The views of a scene show one set of named points, each view turned or mirrored, and shifted as a whole, with a little noise and some points left out.

Scene 1
View 1
(54): [ 19  22  -2  -8   2 -46  -1  -9   9 -13  13  12  -7  11  22  11  18  10
  26  -7  13]
(285): [ 21  10  -6  -4 -12 -12  11  -9   6   5  14  -7   9  -6  11   2  -9  19
  10   3   1]
(47): [ 19   1 -14 -10  -9   9   9 -14   3   3   3 -10   7  -6  10   3 -16  20
  -3   5  -3]
(262): [ 25   2 -12 -13  12 -30  -8 -17   5 -20  11  -2  -7   2  18   7   9  20
  24   2   9]
(216): [ 12   1  -9 -17   8 -22  11  -8   7   3  -1   8 -10  11  14  11  -1  -5
  11   7 -11]
(290): [  6  -1 -17 -10 -18  41  17 -13  -2  14 -16  -3  11   0  12   1 -19   5
 -26  -1  -2]
(312): [  6  -8 -16 -24  14  -5  13  -9   5   5 -13  10 -14  15  13  12  -4 -14
   0  10 -16]
(296): [  7   6  -8 -18   7 -24  15  -4   8   6  -2  16 -12  18  16  14   2 -16
   8   3 -12]
(98): [ 16   0  -8 -18  10 -26  11  -7   8   5   8   4  -8   6  13  12  -2  -2
  14   9 -15]
(315): [  5  -4  -1 -16  14 -20  15  -1   5   4   3  16 -10  11  15   4  15 -19
   5   7 -10]
(72): [ 18  17  -4 -14   5 -50   3  -7   9  -9  14  14 -12  12  19  15  12   2
  29  -1   1]
(204): [ 15   2  -7  -2  -7   5   1 -11   0 -10   3  -2   8  -4  16  -5   7  19
   2  -2  18]
(295): [ 10   9  -6 -13   3 -28   5  -5   5  -3   2  13  -5  12  17   9  11  -3
  19  -1   6]
(140): [ 12   8 -10  -9  -4 -10   5 -10   4  -4   0   4   0   5  16   6   0   9
   7  -2   7]
(211): [  3  -1  -6 -11  -1  -3  14  -1   3  10  -7   7   3   9  11   0   0  -7
   6   5   1]
(240): [ 17  14 -10  -3 -13   3   0 -15   1 -12   2   2   6  -1  20   2   5  21
   0 -10  19]
(14): [ 22   2 -13  -8  -6  -4   5 -13   3   0   7  -9   7  -6  12   0  -8  22
   8   4   3]
(214): [ 13  -5  -9  -9   4 -10   4  -6   2  -2   0  -2   3   1   9  -3   2   8
  16   6   7]
(257): [ 27   6 -15  -8  -1 -13  -6 -19   4 -17  12  -9   3  -6  16   2   1  31
  15  -2  13]
(209): [ 11  11   2   1 -11 -15  11   0   3   6  11   1  13  -1  12  -5   4  10
  16  -1  12]
(282): [ 33   9 -15 -13   7 -41  -3 -16  11 -12  20  -8  -5  -2  15  13  -3  25
  30   4  -1]
(19): [ 11   6  -6 -14   8 -25   4  -8   4  -9   1  11  -8  12  16   8  13  -4
  17   0   4]
View 2
(211): [-17  13 -12  25 -12   1   1  -9   4  -7   6   1   4   7   4   5  -9   1
  16   5   7]
(47): [-24  10 -15  13   8   0   4  -4  -1  -4  10  -2 -14   8  -6  35 -21   9
   6 -14   2]
(140): [-13  12  -7   8  -3  -1  -2  -4   3 -12   4   4  -6   8  -5  21   0   4
   8  -3   1]
(54): [ -1   6  17 -14 -17  -2  -2  12   4 -18  -7   3   2   3  -6   7  30   6
  -1   4  -8]
(257): [-18  13   0  -6   2   0   2  19  -2 -20   5  -2 -25   8 -15  34   3  10
   1  -7   0]
(98): [-21   4   3  -4  -1  -1   5  -6   9  -9   8  -3   9 -11  -3   2  -8   0
  10  10  -4]
(19): [-10  10   4   3 -12  -2  -2  -1  10 -22   1   4   2   0  -3   3  11   0
  11  13   0]
(295): [ -8  10   3   4 -16  -2  -2   1   8 -17   0   3   5   3   1   1  12   0
  10   9   0]
(285): [-20   6  -2   5  -3   2   7   8  -4   1   4  -8  -7   5  -5  26 -10  16
   0 -14  -3]
(290): [-21  13 -37  46   8  -2  -4 -30   3   0  14   7 -12  17   2  38 -31   4
  13 -17  11]
(262): [-16  13  10 -15  -2  -1   2  18   6 -27   4   0 -15   0 -15  17  12   3
   6   9  -3]
(214): [-21  16  -6  11  -8   2   4  10   1 -15   5  -3  -9   7  -4  14  -6   4
  13   4   4]
(282): [-21  10  15 -30   3  -1   6  18   0 -15   4  -6 -10  -9 -15  18   5   7
   1   4  -9]
(209): [-12   9  -2  14 -19   4   5  13  -6  -2  -2  -6  -3  12   0  15   0  17
   4  -8   0]
(204): [-14  17 -12  22  -8   2   0  16  -4 -16   2   0 -24  22  -7  34  -1  17
   5 -11   5]
(312): [-22  12 -12  15   3  -3  -2 -26  16 -16  14   6   6  -7   2   1 -15 -10
  21  17   5]
(240): [ -7  13  -9  18  -3   0  -4   5   0 -17   1   5 -20  19  -7  35   7  13
   4 -11   3]
(315): [-13   0   2  20 -11  -2   3  -9  15 -17   4   4  14  -5   3  -6  -4   1
  17  22   0]
(296): [-11   4   1   6  -8  -4  -1 -20  12 -10   4   6  16  -9   4  -5   0  -6
  14  14  -2]
(14): [-23  12  -8   4   2   1   5   7  -2  -7   8  -5 -16   6  -8  30 -12  10
   6 -10   1]
View 3
(312): [ -1   5  -2   0 -24  12  22   7 -22  15  -5   3 -20   7 -23   4  10   4
  -2  12   5]
(262): [-24   5   4 -11   7  14   3   0   9   7   4 -27   6   0   3   8  10   6
  -2  -9  14]
(209): [-18 -16   0  -5  -1  -5  10   6  23   8   9   4  11  -5  -5 -12   1  -1
   5  12   4]
(72): [ -1   7   0 -21  10  -6   6  -6  13  11  14 -30  15  -3  -9  11   6   4
   4 -16 -12]
(214): [-24  -8  -1  -6   4   3  16  10   8  13   7  -5   2   2  -3   0  12   0
  -1   3  15]
(204): [-29 -12   7   1  -7  19   3   8  17   2  -2   1   4  -6  -1 -13   0   4
   7  18  21]
(54): [ -7   4   6 -12  10   4   2  -6  20   1  11 -30  15  -4 -12   8   2   8
   9 -10  -6]
(47): [-26 -13   5  -1 -18   7   5   4   3   8  -4  10  -6   7  12 -21   2  -6
 -15  21  14]
(240): [-26 -10  11   4  -8  19  -2   2  20  -5  -3  -3   5  -7   1 -16  -3   4
   4  18  13]
(315): [  2   3  -6 -13 -15   5  20   4  -8  20   5   0  -4  -8 -25   7   9   9
  15   9  -1]
(257): [-33  -5   9  -6   3  12  -2   0  16   0   1 -15   6   1  15  -7   5   2
  -9   6  17]
(216): [ -2   4  -3  -8 -11   1  16   2  -9  15   3  -7  -6   4 -16   5   8   2
  -1   4  -1]
(98): [ -5   3  -4 -16 -10  -3  14   0  -9  19   6  -8  -6   5  -8   5   9  -1
  -7   3  -2]
(290): [-19 -17   5  15 -40  16  10  12  -4   3 -14  33 -18   6  -4 -30  -4  -5
  -8  42  13]
(296): [  7   5  -3  -8 -18   2  18  -1 -11  13   1  -7  -6   2 -25   6   5   5
   4   5 -10]
View 4
(282): [ 28  -9  -4   1   6  13   2  21  -9 -14  -8   4 -23   5   8   2  10  -3
  -3  -7  -6]
(216): [ 29  12  10  17  -5  -1  16  17   3   5   4   6  -1  16  -4   7  -3  15
   7  -7 -15]
(315): [ 33  14  22  15  -8   9  22  15   3  20  13   4   2  25  -4   8 -10  18
   9  -9 -12]
(262): [ 35  -5   6  -2  -3  16  -2  22  -6  -5  -7  -4 -21  18   9  -4   5   0
  -5   3  -9]
(140): [ 22   6  -1   8  -9   6   4  11   6  10  -8  -6  -8  14  -5   3   0  18
   0  14 -10]
(204): [ 20  -6  -2  -7 -17  15  -6   6   9  19  -9 -10 -12  21  -4   2  -4  22
  -3  26 -10]
(54): [ 35  13  11   9   8  27  12   9 -10   4  -8 -17 -19  12   1   2  16  -4
  -6  -2   2]
(295): [31 16 17 12 -4 14 13 13  1 12 -2 -5 -4 19 -1  4  6  7  1  0 -7]
(211): [ 19  12  11  13 -17   2  11  11  13  21   1   5   6  19  -7  11  -5  23
   6  10 -12]
(47): [ 12  -9 -20  -1 -15  -4  -5   9  12   8  -8   5  -7  10 -10   7  -9  31
   6  17 -18]
(296): [ 33  22  15  24  -2  -3  23  16   2  10   6   2   2  19  -7   5  -4  18
  10  -9 -13]
(312): [ 32  14  13  19 -14 -15  15  24  10   8   7   9   7  25  -6   1 -14  27
  12   0 -22]
(14): [ 14 -11 -13  -2 -11   5  -6   9   8   5 -10   3 -11   9  -3   8  -3  20
   3  14 -11]
(285): [ 10  -7 -17   2  -5  11   2   2   4   9  -8   1 -11   5  -7  15   1  19
   4   7  -8]
(240): [ 25  -3  -2  -7 -16  15  -9   7   9  17 -14 -21 -17  24  -4  -4  -2  21
  -7  30 -10]
(19): [36 14 17 11 -4 12 13 18  1 10 -1 -7 -8 22  0  0  2  8  0  0 -8]
(214): [ 22  -2   9   2 -14  11   0  16   8  11  -2   5  -6  18   1   8   0  16
   2  11 -10]
(257): [ 23 -13  -9  -8  -6  14  -9  13   0  -2 -14  -7 -22  13   2  -2   4  11
  -5  15  -7]
(72): [ 33  11  11  12  10  25  18  11 -12   1  -4  -6 -16   9   4   8  17  -8
  -1 -18   0]
(98): [ 25   6   4  13  -1   0  15  17   0   1   6  11  -4  11  -1   8  -4  14
   7 -12 -13]

Which points are out of place in each view (at most two, in the order of its rows)? Write - if all are in place.
view 1 | (72)
view 2 | (204)
view 3 | (214)
view 4 | (240)
